Points, in no order, along strands that fork, close into loops and pass close to each other.
In the rows, 128 means zero.
Two points are linked if the straight distance between their rows is under 107. Some points are linked to none.
tuveg: [157 107 149  71  93 107 143 122  93 104  94  98 130  83  86 154 130 144
 102 216 137 104 142 157 124 157 105 112 176]
bipef: [ 68 133 183 167 120 125 127 152 150  92 150 162 132 124 180 129 129 153
 129  59 170 116 129 154 114  72 138 136 128]
Muraz: [104 144 155 122  85 102 116 196 113  81 116 157 111  65 156 132  79 160
 122 114 137 106 100 141 155 119 125 150  95]
nub: [122 129 122  73 108 106 153 144 174  94 129  85 153 136 148 138 150 108
 166 168  91  56 169 123 142 146 116 162  81]
sedul: [132 160 115  86 150  88  89 176 100 107 133 152 140 113 105 102 122 102
 150 164  77 117 186 192 152 143 109  61 146]
ribu: [182 113 152  98  85  99 132 117 107 107 104 121 118 106  81 113 128 124
 117 216 138  99 137 137 119 132  94 111 161]
pelup: [141 139 132  83  99 118 187 170 108 105 117  58  99  91 126 159 139 167
 146 132 143 145  83  89 179 160 110 138 114]
Rones: [119 145 162 159 120 119  90 166 111 131  82 151 118  86 125 121 156 136
 117 112 161  99  96 174  65 133 147 151 169]
sas: [174 136  99  79 139 178 137  69 107 155 134  79 146 103 163 171 104 198
 124 168 112 173 134  95 138 135 111 113 125]
Nukit: [ 53 161 133 125 145 139 103 138 158 110 166 179 117 139 174 144 113 141
 143 117 144 143 187 175 150 114 146  64 142]
reb: [ 67  99 129 128 136 121 151 133 203  93 145 168 151 174 175 124 154  86
 136  97 119 109 181 156 113 112 153 122 107]
gafim: [126 142 132 114 133  77 150 155  74 151 127 104 137 111  58 168 157  94
 104 145 172  85 127 186 102 156 105 123 140]
dom: [ 97 141 138 176 144 169  82 151 159 111 118 192 111 125 175 114 106 150
 127  71 129 164 116 143 129 118 167 109 154]
Nufa: [138 114 200 137 103  71 119 161 127 118 116 147 120 126  98 109 118  92
 114 156 148  76 118 160  85 115  97 170 151]
nuzam: [158 135 138 131 123 104 168 114 149 141 153 103 123 145 114 128 134  90
 159 107 146 143 117  97 147 131 128 127  95]
zim: [ 53 144 144 128 141 111 119 120 172 110 149 183 158 166 163 117 161  92
 136 116 111  88 199 185 100 100 140 107 129]
Nel: [100 132 155  89 104  83 116 174 144  71 124 162 131 116 126 114 108 104
 142 162  95  90 182 177 148 128 130 112 135]
zirer: [170 137 102 188 131 163 103  74  84 168 123 124 121 127 131 119  78 158
 108 118 118 174  95  49 132 120 123 137 141]
nilad: [158 152 136  55 116 106 167 118 120 136 122  64 137 104 120 163 155 148
 155 209 120 103 163 138 140 158  95 113 141]
Lur: [173  91 144 138 104 119 137 135 133 101 133 106 103 146  91  92 119 120
 120 147 144 121  85  83 138  98  99 155 102]
tel: [160 142  96 101 148 125 108  91 106 203 131 110 121 125 139 140 113 107
 150 151 122 173 158 118 124 154 136  95 162]
geles: [115 129 113 107 132  94 133 138 107 123 109 134 151 129  77 140 159  84
  76 192 119  73 157 198  51 140 115 141 177]
Raduz: [168 184 128  72 126  93 141 149 114 160 150 100 136 106 138 125 144 120
 193 157 109 138 168 148 168 143  99  77 120]
peg: [112 138 132  87 143 112 144 109 177 134 140 126 142 154 158 109 167  71
 197 132  76 128 199 123 163 150 125 104 109]
nez: [140 138 162 218 139 129 114 105 150 152 128 133 151 157 138  90 122 113
 125  67 139 126  95 105  84 105 157 166 157]
Zedu: [ 96 117 125 154 127 125 135 175  96 104 126 145 103 111 128 112 135 163
 135  62 154 134  34  98 147 107 131 169  65]
tet: [108  81  97 156 139 160 132 151 133 124  87 120 107 126 109 144 151 137
  98  95 160 131  67 104  96 141 156 174 127]
Tigo: [171 154 151 100 122 159 134  64  78 153 138 112 147  78  99 177 127 171
 115 178 166 138 111 147 130 141  98  99 132]
pud: [123  59 115 169 148 172 142  91 105 137  95 111 108 149  79 150 144 136
  75  99 152 140  64  89 111 133 143 167 135]
pasik: [155 130 116 100 150  88 145  89 121 164 132 114 159 151  78 107 180  55
 146 185 113 114 179 147 113 140  95  90 150]
Depat: [124 140 107  96 162 110 137  96 173 183 152 124 128 168 175 125 131  77
 187 108  87 159 189 109 163 160 136 111 115]
risi: [147  72 115 111 126 171 173  62  68 141 148  78 140 161  61 125 126 204
 102 118 122 188  63  77 181 122 110 142 115]
Tolup: [163 100  93  90 114 143 172 139 125 129 133  50 114 156 104 103 151 164
 141 141  95 158 101  77 175 112 116 136 110]
Donup: [192 143 140  89 115 100 132 139 121 150 120 116 108 114 112  81 143 112
 163 174 117 168 155 121 182 147 106  67 169]
Rit: [ 95 125 181 121  98  92 153 140 151  75 163 135 115 142 149 119 111 120
 145  91 148 122 146 125 173  76 109 114  73]
zulak: [112 137 140  74 122  60 109 190 102  89 115 150 155 106 100 111 116  95
 131 171  76  87 179 196 147 143 119  97 160]
bim: [140 111 147 125 133 178 147  65  67 116 153 104 120 115  93 167 132 187
  99 124 166 149  41  94 147 138 106 149  91]
zil: [ 80 105 119 129 122 115 155 194  97 113 131 122 114 111 128 145 134 162
 125  86 173  90  45 102 140 132 116 200  62]
nak: [ 84 133 146 155 112 121 143 153 173  94 156 157 156 141 174 140 128 136
 135  84 152  94 136 147 119  81 135 140  92]
zakuv: [139 151 102 124 146 129 110 116 162 152 136 149 142 136 150 120 126  89
 151 156 102 121 175 147 105 137 144 111 135]
Lol: [ 56 159 179 168 124 125 112 122 144 103 170 160 124 146 171 123 131 147
 133  87 174 122 170 160 126  65 140  92 150]
tatil: [ 62 105 141 135 150 152 118 116 191  88 150 172  98 191 163 117 115 116
 130  96 133 164 176 132 168 104 148  79 133]
kur: [150  85 117 165 138 148 102 115 174 120 120 154 116 178 124  63 106  94
 138 124  77 152 144  90 151 117 139 124 135]
komur: [137  54 139 158 128 162 145 105 102 122 130 102 110 164  64 123 134 145
  83 123 162 128  58  87 111 103 115 177 119]
kos: [105 145 158  85  83  84 138 172 147  72 136 121 140 105 163 138  81 143
 146 139 105  81 158 140 176 116 123 144  80]
Lum: [115 129 134 145 132 157 138  86 146 132 118 114 146 147 118 169 159 121
  63 166 151  79 125 170  36 143 131 175 162]
gupap: [115 149 135 116 173  88  93 170  99 110 144 172 145 132  95  98 131  91
 130 116 104 143 175 200 133 119 105  45 151]
sini: [144 124 135  93  92 113 129 154  93 104  82 109 113  64  98 163 117 145
 114 183 148 108 120 146 126 164 123 129 162]
Lusa: [100 155 162 189 143 131 100 143 126 135 101 160 125  96 160 117 160 149
 140  54 169 126  66 137  95 127 162 152 145]
Fizen: [ 71  99 120 127 130 163 104 152 177  71 156 155  86 172 152 105 105 164
 121  96 120 171 145 127 200  95 140  92 108]
mim: [120 149 160 140 118 132  95 118 172  88 136 176 139 143 154  86 128 105
 157 148  92  76 169 144 121  94 125 121 103]
potab: [152 141 128 143 164 144 109  50  84 198 126 128 162 133  95 170 135 126
  81 151 148 138 144 172  66 137 111 109 174]
purib: [130 129  61 124 122 175 115 175 124 122 146 119 113 129 139  91 110 176
 134  97  90 179  98 101 179 113 153 132  90]
midif: [173  40 122 117 128 168 147  52 141 114 101 103 147 163  89 118 125 144
  90 174 114 146 137  94 129 130 115 123 160]
povad: [ 30 114 161 122 110 110 122 133 164  61 153 145  99 157 164 134 119 128
 125 130 156  95 197 133 159  80 122  96 125]
nezi: [155 131 104 138 142 132 167  70 142 174 152  77 141 161 123 148 127 105
 147 119 135 144 123  71 136 140 128 143 101]
Mubo: [ 97 147 147 129 139  78 131 184 111 130 119 159 140 108 104 134 149  87
 125  88 150 111 135 207 101 130 131 116 142]
zukas: [139 106 101  91 134 164 124 121 170 122 121  84 144 165 159  92 173 115
 180 160  43 106 173  74 163 137 109 136  97]
Sibu: [131  80  60 101 108 180 131 162 104 110 107  86 106 116  89 125 129 197
 106 145 115 135  84 104 135 108 142 158 107]
bibun: [113 153  96 170 168 148 112  99  93 189  86 145 106  97 153 162 132 144
 133  82 153 171  76  77 120 162 166 140 135]
dag: [171  85 112 182 131 147 109  96 140 138 115 133 113 169 113  72 102 107
 111 139  95 156 134  63 146 124 133 126 159]
Vagef: [ 97 153 150 124  92  98 119 190  91 109  92 148 111  48 147 163 107 157
 130 112 160  82  79 137 137 148 127 166  98]
por: [135 113  89 151 125 179 117 144 151 107 127 107 151 144 139 129 121 153
  92 162 116  65 107 119  62  92 141 183 112]
siza: [127 158 151 179 168 121 120  86  77 211 108 123 130 126  83 152 172 103
 109  92 179 140  93 151  78 147 135 127 170]
segi: [120 174 163 146 115 112 119 157 109 123 126 172 111  75 135 132 124 136
 146  76 161 134  90 149 138 115 137 113 110]
Gib: [138 155 151 193 134 122 132  99 143 156 163 153 133 151 149 104 106 106
 151  60 130 152 107  92 144  97 145 126 104]
zuk: [155 147 112 147  99 158 123 139  88 111 131 105 104  96 116 128 116 173
 115 133 147 145  53  78 131 117 121 152  90]
fek: [131 100 136 120 120 139 147 121  99 113 100 105  92  93  98 164 140 144
 110 137 175 131  70 101 127 152 121 146 117]
Vuti: [105 162  92 162 142 177  89 156 123 137 144 170 111 112 188 120  91 169
 135  66 115 186  90  97 165 129 158 123 101]
kude: [118 102 164  96 114  91 159 132  92 136 119 105 108 105  66 179 148 105
 102 159 182  95 119 167 109 175 105 155 146]
Mepib: [139 121 110 116 143 113 125 122 125 130 105 137 132 132  76 124 157  78
 101 181 122 119 157 177  60 141 130 122 187]
zofes: [ 84 134 120 100 109 108 156 183 154  86 145 139 137  98 173 163 118 146
 153  84 145 125 144 142 166 134 150 123  85]
kigot: [162  94 120 108 149 126 140  21 127 182 114 104 150 163 120 131 136 103
 133 178 105 152 179  95 125 152 108 109 172]
lofu: [136 116 145 104  92 120 131 170 150  69 154 120 108 136 141  86 109 153
 139 115  96 136 120 108 197  91 109 126  75]
bani: [137  78 129 112 143 171 170  64 123 126 148  81 132 147  95 183 143 139
  95 131 158 138  98 111 124 150 119 149 113]
besaz: [117  53 142 110 128 169 149 110 129  93 118 103 118 138  91 181 137 148
  57 157 162  89  98 143  87 147 120 184 119]
vobiv: [125 142 134 152 178 110  80 137 141 136 122 184 143 157 103  65 147  75
 123 139  79 132 162 189  77 120 141  94 202]
kete: [148 156 128 184 142 156  86 109 134 163 110 140 146 130 145 115 122 122
 112 138 125 125 123 139  48 120 150 140 180]
Vuta: [182 130 134 120 118 115 127 120 145 143 128 133 108 122 127  97 123 100
 156 144 114 179 139 105 166 141 123  90 142]
misep: [174 141 160 137  91 109 110 134 138  95 126 138 126 115 124  99 112 117
 134 186 123  74 133 122 113 103 106 135 121]
Vamek: [160 160  85 111 126 167 106 131 130 149 122 119 116  89 163 143 107 144
 140 169 121 148 145 125 115 150 144 117 139]
larir: [121 127 174 164 142 121  91 127 165 105 123 183 130 154 137  71 132  89
 136 122  99 122 158 171  96 100 147 111 176]
Tibok: [111 134  76 186 149 168 107 153 105 149 118 160 116 122 154 108 107 160
 125  61 119 174  67  81 142 123 166 145 107]
lidev: [132 123 170 130 115  88 157 133 164 110 150 144 124 150 119 109 127  77
 152  90 144 122 128 130 138  99 124 127  97]
Nopu: [129 169 149 135 122  89 113 166  68 146 101 141 121  63  81 149 145 128
 128 113 171  99  93 170 118 143 115 115 135]
zum: [145 124 200 169 109  96 117 151 129 115 117 158 107 124 109  97 125 108
 122 110 161 108  92 143  92 101 112 157 144]
bebi: [ 85  95 156 113 112  98 149 154 103 125  92 124 102 111  84 183 151  96
  76 151 172  81 118 185  77 181 122 184 160]
rida: [178 119 126  86 117 128 177 149 152 123 129  60 113 156 143  96 165 152
 160 153  70 144 123  69 190 124  99 117 119]
fisa: [141 140  90 106 160 109 151  74 144 208 153  98 139 158 158 149 126  82
 165 113 117 152 165  93 130 155 142 129 118]
Vepi: [139 113  82 137 119 165 111 151 164 100 139 114 150 156 141 111 122 143
 126 157  96  73 129 105 110  96 139 168  85]
gekeb: [158 110  85 126 139 143 151 108 119 164 125  90 114 145 137 123 110 139
 140 111 112 201 118  53 171 148 131 123 135]
nivu: [173  67 144 117 125 159 136  55 134 113  92 137 145 133  90 133 125 133
  83 197 133 137 137 134  96 138 114 111 172]
fubam: [131 170 162 123 108  79 104 177 101 113 131 155 135  86 112 119 105 126
 140 136 130  93 144 186 128 108 120  98 132]
gafak: [125 122 118 100 132 127 120 164 171 102 120 164 109 119 140 114 111 105
 149 132 108 156 162 158 146 156 154  99 146]
kes: [116 145  84 180 136 172 130 150 127 145 151 124 157 135 152 134 124 154
 125  86 142 112  72  96  96 104 158 175  96]
Fas: [149 122 113  94 148 122 137  41 122 172 127 108 154 155 105 133 169  81
 142 196 108 123 188 128 102 146 107 104 156]
Zefek: [163 156  88 170 136 146  98 105  98 172 155 138 110 145 158 101  61 153
 129 101  90 187 111  50 166 124 129 129 122]
mebem: [111 141 126 130 120 126 122 137 124 124 108 123 143 125 106 160 156 116
  78 176 142  71 135 187  32 140 133 171 170]
tanok: [155 134 146 111 154 159 124  51  70 177 134 133 163  99  81 185 139 151
  91 162 160 141 129 188  99 148 101  95 151]
Viz: [ 99 137 131 205 164 160  77 130 144 156 118 182 126 135 190 111 112 142
 131  40 126 173 109 119 116 131 174 133 166]
lekad: [134 114 122 107 123 128 148 166 153 110 113 133  88 107 140 119 130 118
 152  84 129 193 115 112 182 160 150 108 121]
mavu: [160 152  80  79 148 159 116 131 145 156 140  86 117 136 202 125 118 160
 166 159  68 153 152  87 159 144 120 117 118]
regut: [147 138 123  68 117 116 172 131 152 113 122  58 139 127 139 158 152 133
 159 179 107  87 156 115 139 152 113 142 113]
vizu: [116 171 153 194 161 116 107 109  90 186  92 148 121 101 121 130 174 129
 136  71 178 137  71 142  90 144 155 139 154]
dinuz: [ 90 144 136 130 166  77 110 200  93 104 129 161 161 123  93 115 145  89
 100  91 120 118 154 218 104 121 116  86 155]
noso: [141 111 120 175 152 131 138  39 133 194 116 125 144 178 109 143 122  90
  88 128 122 136 158 108  68 149 141 146 182]
vom: [129 166 145  88  91  92 156 170 134 102 147 117 130  86 151 152 111 136
 163 120 132 107 139 145 173 133 124 125  87]
Medov: [141  99  76  99 122 170 120 148 164 100 125  92 140 158 138  92 148 140
 150 166  63  91 154  94 148 113 125 150  82]
zimi: [126 115  82 154 142 177  82 126 158 124 150 145 131 181 148  69 103 147
 140 120  66 118 144  95 165  90 144 136  89]
dok: [154 111 139 188 148 142 142  29 117 174 131 112 142 168  99 151 103 126
  94 120 136 140 130  77 102 130 120 149 156]
zut: [160 143 129 112 116 129 126 133 156 106 151 114 126 138 152  87 125 129
 166 140  92 133 136  93 178 112 115 118  83]
pofop: [101 161 149 135 121  90 121 165 107 139 120 119 164 126 113 136 150 116
  85 154 143  43 129 217  41 134 124 181 170]
Futi: [ 47  93 185 116 111  85 139 160 153  69 134 166 102 137 135 127 112 112
 118 106 155 118 181 167 145  92 132  98 145]
Nem: [ 67 118 157  84 114 107 113 140 176  56 131 167 131 146 146 110 128 102
 150 153  87  80 205 160 155 120 127 107 117]
tez: [ 71 107 139 146 126 144 127 145 177  69 166 152 139 169 180 110 116 147
 128  94 130  98 155 130 140  61 134 124  82]
Vurug: [169 153  68 100 123 182 124 123 109 137 142  75 127 110 159 136 108 198
 131 165 102 158 110  73 144 125 124 131 102]
pubi: [157 156 123 170 154 138  89  78 105 194 116 130 153 143 115 127 128 110
 103 161 122 127 145 153  49 115 129 116 192]
kaz: [122 169  91 127 143 174  78 147 149 138 158 173 116 115 207 128  78 160
 147 100 111 178 125 119 162 140 149 110 107]
neb: [143 158  78  95 136 167 101 163 156 123 150 120 109 118 198 119  98 165
 156 133  85 164 142 112 177 147 141 117 101]
Goti: [122 102 104 174 150 172 143  79 145 150 126  94 156 174 117 159 137 125
  77 122 142 110 108 102  66 126 146 177 135]
Zos: [ 43 142 185 144 122  90 116 148 118  99 154 160 114 137 133 130 132 126
 124  89 175 120 177 181 140  66 129  73 153]
bosu: [120 149 123 158 146 107 151  78 164 184 150 128 161 185 128 131 163  53
 138 122 126  97 155 142  77 128 137 148 124]
pez: [153 118 120 142 124 135 131 117 146 123 111 122 120 124 113 133 130 104
 119 158 139 122 122 119  94 134 141 137 145]
dev: [165 151 140 115 124 134 102 105 161 132 149 139 114 144 151  77 126 112
 181 155  78 154 163 103 191 137 111  84 117]
sar: [128 132  97 196 152 173 118  94  74 163 110 121 120 127 110 136 110 167
 106  91 137 159  57  55 112 122 140 157 128]
goros: [151 115 175 107  81  80 142 168 136  84 133 129  98 110 125  96 103 128
 141 123 127 131 111 115 179 109  94 135  91]
femi: [108 182 161 130 129  71 100 181  81 112 149 148 178 104 119 124 112 119
 128 124 120  73 162 204 119  89 111  90 115]
sivik: [ 84  92 129 135 127 127 145 173 102 113 108 114 104 107 122 170 140 151
 100 116 185  82  60 113 106 159 119 203  93]
dedo: [176  85 102 149 134 134 144  78 133 158 124  95 122 166 115  96 112 120
 128 131 102 173 135  50 164 133 125 120 142]
bozaf: [144 150  97 134 147 158 128  77 113 184 128 113 143 111 142 182 118 130
 117 146 152 140 130 118  88 143 144 129 135]
bek: [104 104 117 130 131 156 108 145 184  75 151 150 134 172 159  89 119 138
 143 120  89 111 161 115 168  85 132 123  78]
vevap: [168 106 117 179 139 135 133  33  93 186 132 113 137 157 107 125  73 148
 104 112 122 166 130  43 128 131 107 135 153]
tar: [135  93  80 107 126 151 142 183 136 103  97 111  88 101 128 114 138 147
 130 100 115 181  93  95 170 158 154 129 119]
dod: [113 142 153 141 115 123 140 126 153  92 177 148 120 146 160 109 110 129
 151  72 134 149 123 110 176  76 130 107  72]
devu: [146 161 101  77 142 131 108  79 137 181 135 104 149 138 166 130 154  95
 189 184  81 116 195 107 125 152 113 112 112]
gam: [118 158 138 125 111 114 110 157  73 123  78 133  93  46 112 169 139 153
 122 136 178  98  78 143 119 162 133 144 126]
Nup: [157 151 108 104 154  80 128 168  57 139 125 102 160 105  61 140 149  96
 109 152 144 112 141 175 108 147  86  74 148]
negu: [119  88 150 107 111  92 152 182 154  87  99 146  92 103 113 121 130  95
 142  94 147 153 116 136 153 154 137 127 128]
Nof: [ 94 102 169 133 117  77 162 153 171 109 140 152 131 145 129 127 138  82
 128  87 157 102 128 152 108 117 121 158 109]
dul: [126 118 104 170 144 169 131  81 166 138 109 111 151 169 134 143 146 114
  73 155 125  92 134 128  43 128 148 177 155]
livi: [144 118 148 170 130 139 120 115  95 128  87 136  81 102  97 127 141 138
 113 115 169 145  49  88 119 133 130 139 132]
gimo: [ 65 138 151 111 105  53 153 183 122 132 130 143 170 119 125 165 129  89
 113 113 149  56 145 210  97 139 125 166 129]
bal: [147  98  55 137 147 151 115 127 135 170 144 108 120 183 132  79  96 149
 138 109  53 175 144  63 183 127 145 137 126]
moz: [181  92 119 102  96 136 124 164 145  86  89 106  86 107 123  90 127 141
 118 173 100 159 123  96 166 151 126 112 159]
mam: [144 178 135 129 119 107 104 144 140 129 145 155 138 110 136 118 120 112
 157 143 115 113 162 163 127 118 132  95 119]
dokos: [ 99 161 139  98 147 130 101 125 158 119 160 164 112 140 158 124 111 125
 166 124 114 169 185 173 181 131 133  61 124]
dede: [148 148  94  92 141 164  92 102 159 153 136 105 137 145 191 104 141 122
 187 168  58 120 176  83 153 146 115 123 102]
Boko: [125  85  59 122 125 186 132 153 136 107 116  91 134 128 114 151 120 174
  92 146 129 103 107 114  93 121 148 172 110]
zabi: [161 100 181 122  89  79 129 134 111 108 112 129 112 118  76 116 122 103
 108 199 159  81 120 144  90 126  87 148 160]
rege: [109 141 111 166 131 149 132 159 162 116 144 150 152 128 175 144 128 135
 129  81 139 108 109 130 101 110 155 157 105]
sema: [129 106 144  86 112 140 143 115  88 103  92 104 104  68  93 197 139 166
 100 168 172 118 100 143 123 177 120 139 137]
Sot: [129 100 112 139 157 129 163  41 125 199 117 110 131 163  91 173 138  80
  99 115 146 167 145 122  93 167 137 137 165]
ged: [ 83 163 159 147 122  86 144 150 151 131 156 157 172 146 151 138 155 100
 127  89 151  79 152 201  81 100 136 138 119]
ved: [ 94 110  88 121 124 170 111 170 156  94 160 144 110 157 146  88 105 173
 128  84  95 171 126 126 200  95 146 114  89]
zafup: [136  91 138 117 154 155 161  24 117 170 125 128 149 159  84 181 143 101
  80 143 140 151 147 164  90 168 125 129 162]
kovu: [143 130 107 141 118 166 130 100  57 123 117 108 106  96  98 132 134 197
 105 132 150 169  33  67 153 124 110 135  88]
mut: [ 59 143 104 104 136 154 111 164 177  92 155 176 129 120 193 162 112 157
 140 113 135 143 177 174 152 142 154  93 129]
mato: [ 65 106 110 110 130 140 138 185 173  73 138 163 119 116 180 154 116 143
 138  84 142 146 164 154 159 138 162 111 110]
Laka: [140 110 163 107  90  87 148 170 124  96 104 126  91  90 106 123 117 111
 138 123 151 124 106 122 153 144 113 141 122]
geg: [124 159 104 137 112 150 131 174 114 102 132 119 122  87 149 149 118 172
 129 115 151 113  76 103 121 126 141 158  78]
fuv: [123 130 163 165 127 136  95 154 164  93 125 182 115 128 152  96 108 119
 126  96 133 135 124 155 113 105 152 119 149]
nipe: [135 154 131 153 150 141  88 102 162 149 157 167 124 163 174  99  83 113
 156 102  98 154 157 105 164 120 144 103 121]
pana: [136 167 158 115 100  66 113 185  54 130 114 127 138  67  86 142 113 122
 127 143 145  85 111 177 133 131 103 113 126]
Bofu: [141 145 147 215 138 146 104  86 130 174 110 113 151 145 134 114 136 123
 102  88 148 125 101 119  53 128 160 170 187]
Babot: [177 134 139  68 135 151 149  42 100 173 137  93 153 103 129 179 127 179
 128 177 136 166 141 137 137 151  93  92 141]
Tif: [171 151 140 160 123 148 116  83  87 156 105 130 106  86 105 141 120 142
 119 139 163 161  85  98 119 132 127 111 148]
Puv: [ 90 150 142 147 137  89 152 121 171 151 147 155 171 177 139 123 175  61
 124  93 133  91 153 191  72 113 138 141 131]
sapak: [155 141 104 157 149 116 110  91 130 181 153 141 117 164 165  99  78 107
 154  95  95 172 146  66 165 136 133 122 122]
Konav: [124 120 140 136  97 126 105 192 144  72 129 153 111 111 149 101  91 156
 116 110 127 110 100 123 134  94 123 146 102]
mes: [ 95 100 145 124 108  99 152 169 130 118 101 129 113 109 114 168 138 110
 106 126 175  81  94 146  91 166 129 193 127]
nep: [129 172 133  74 148  92 115 152 128 142 160 140 128 120 145 121 131 120
 184 124 105 161 190 179 190 135 112  54 121]
Nus: [143  98  60 129 106 169 125 160 101 133 124 108  99 136  88  89 122 181
 115 127 100 170  80  89 159  94 150 146 113]
Manu: [147 152 120 165 172 122  78 120 104 170 113 160 153 146 107  81 148  86
 111 158  97 132 154 171  48 119 132 101 208]
Mor: [160 134 174 185 116 120 108 128 117 135 104 149 106 114 110  95 134 109
 125 106 157 137  75 115 106 109 130 136 153]
lok: [126 127  86 168 145 181  85 150 161 127 142 154 136 149 170  98  90 152
 123 104  90 140 121 101 138 106 157 138 114]
paf: [ 55 123 181 121 121  45 141 187 112 122 124 156 162 123 109 141 134  90
 105  80 147  87 145 217 102 111 119 136 141]
Rerop: [110 132 154 218 146 147 104 130 138 141 110 158 138 142 163  97 133 143
 132  36 142 149  68 103 107 115 170 157 146]
dapun: [161  97 132 139 135 176 156  42  83 141 142 101 152 135  93 149 108 183
  98 126 138 169  81  81 152 132 108 133 120]
lazok: [119 114 124  97 113 116 166 165  95 103 104  95  85  88 110 146 150 155
 140 105 162 144  57  88 166 161 118 151  89]
Zale: [175 133 166  93 105 138 156  76  74 132 127  99 116  80  89 161 140 172
 119 167 173 160 100 122 160 153  90  96 137]
fubok: [136 109 111 110 125 110 114 133 157 100  96 157 122 137 103 103 150  71
 115 197  89 102 169 158  71 143 142 130 178]
Netis: [ 55 170 138 125 133  86 126 140 142 114 155 163 191 151 159 131 163 108
 127 117 114  61 199 215  91  90 129 111 124]
guse: [113 162 155 162 123 129 120 131 143 118 155 169 123 117 163 124 107 131
 147  65 146 157 113 122 149  96 144 110  98]
lipib: [127  79  87 126 127 145 138 184 145 105  96 122 104 123 114 131 131 130
 119 100 132 147  94 104 126 135 155 156 109]
tus: [166 153 136  78 114 111 178 139 104 143 117  71 100  86 123 160 155 142
 159 139 143 167 112 106 174 164 108 106 141]
moto: [183  76 122 128 119 144 146  61 139 133 116  92 135 161  99 101 132 124
 119 175 113 150 136  66 150 125 103 114 147]
rotar: [135 183 121 112  96 112 152 160 115 111 153 105 135  75 146 164 104 157
 156 127 154  99  99 119 146 138 122 150  78]
Lesa: [167 122 139  83 119 148 173  95 107 131 118  69 112  95 112 157 147 170
 129 158 146 169 102  93 158 155 102 108 137]
les: [159  72 132 167 116 140 133 135 128 124 136 109 116 175  80  78 120 124
 107 121 132 110  71  87 123  71 117 177 105]
Fip: [ 94 145 173 162 112 109 122 165 110 102 116 170 103  91 147 118 129 153
 140  60 169 122  55 120 134 107 124 151  90]
nubes: [150  97 117 104 136 139 132  72 113 139 100 131 144 121  77 147 144 111
  88 196 128 140 156 168  75 148 119 102 195]
ran: [183 143 115  94 130 109 105 125 102 153 122 128 123 114 101  96 145 104
 153 191 111 150 171 143 134 146 110  67 174]
Gono: [126 152 108 154 155 148  80 114 159 167 148 175 133 152 191 121  97 109
 146 114 103 144 157 133 115 130 160 120 140]
Dabu: [117 133 139  87  99 110 120 158 160  73 132 120 149 117 163 121 113 132
 161 163  85  54 170 127 161 123 115 149  74]
buzo: [165 179 136  80  99  93 144 140 108 134 139  85 132  91 116 140 135 131
 164 181 124 105 150 140 156 142 104 103 119]
tik: [158  72 141  91 142 140 175  29 139 160 123 102 155 158  94 159 145 115
 107 163 131 159 158 136 127 168 112 114 164]
mosar: [118 162 128 123 145 133 132 112  73 160 142 102 157 114  84 203 161 129
  72 158 168  82 130 208  59 149 114 131 139]
Mel: [ 98 136 150  70 120 113 132 129 175  90 135 140 140 142 149 105 163  92
 188 149  69  99 211 140 176 145 114 106 106]
gima: [135 145  90 134 151 151 133 104  97 174 106 115  98  87 143 164 127 143
 140 102 152 186  91  76 138 168 151 123 118]
pimur: [152  65 101 104 125 159 187 106 105 148 131  53 123 165  75 119 146 181
 119 125 109 181  88  80 174 111 122 140 127]
kida: [ 61  74 142 116 120  93 163 162 193  75 138 155 136 159 155 134 137  95
 120  92 137 104 167 154 126 111 143 145  99]
tibam: [124 106 107 166 148 135 163 129 135 151 132 127 123 156 116 122 124  96
 140  55 144 168  87  77 142 131 148 147 100]
zega: [141 120  69 101 151 164 147 112  93 158 109  78 106 115 151 159 117 171
 135 110 118 203  97  64 159 157 140 127 129]
Dubes: [174 108 119  99 100 145 140 127 121 107  90  97  95  92 115 129 132 155
 123 167 131 169 118  93 152 152 118 106 153]
bapu: [ 65 168 161 120 122  72 121 156 113 104 165 159 169 121 137 140 121 121
 134 115 131  65 191 199 130  75 122  82 119]
tikam: [ 81 156 177 141 109  66 125 187 109 139 127 134 169 108 134 144 129 122
 107 118 152  42 116 213  68 123 115 185 149]
Busop: [128 165  87  90 158 111  95 106 133 169 142 141 161 143 137 112 159  70
 168 176  78 101 203 157 100 145 113 100 123]
zesi: [132 143  48 163 142 183 115 135 122 161 152 119 149 147 151 116  93 165
 127 106  98 137 108  80 125 102 161 157  95]

A piece is two or more points that can be reached from each other along the links. Count, over all rows, the pieces, the separate loops (a circle has one, a figure eight two, a Y none), the forks (points with three links) and the tips (points with one).
pieces -> 5
loops -> 4
forks -> 18
tips -> 20

How many points has the smallest loop of links through each point below? Write 0 if it is on no loop.
Zos -> 0
fek -> 10
Sibu -> 0
Raduz -> 14

A fork is a point with three links, a tip a point with one. Leave the first point through the second and follow the links. Name the first fork or tip that comes.
dok; noso -> pasik
Mel; Nem -> mebem
tikam; gimo -> lidev
por; Boko -> tatil
Fizen; ved -> dede
Nup; gafim -> guse
Mor; zum -> fek
Zedu; zil -> Nup
Tolup; pimur -> vom
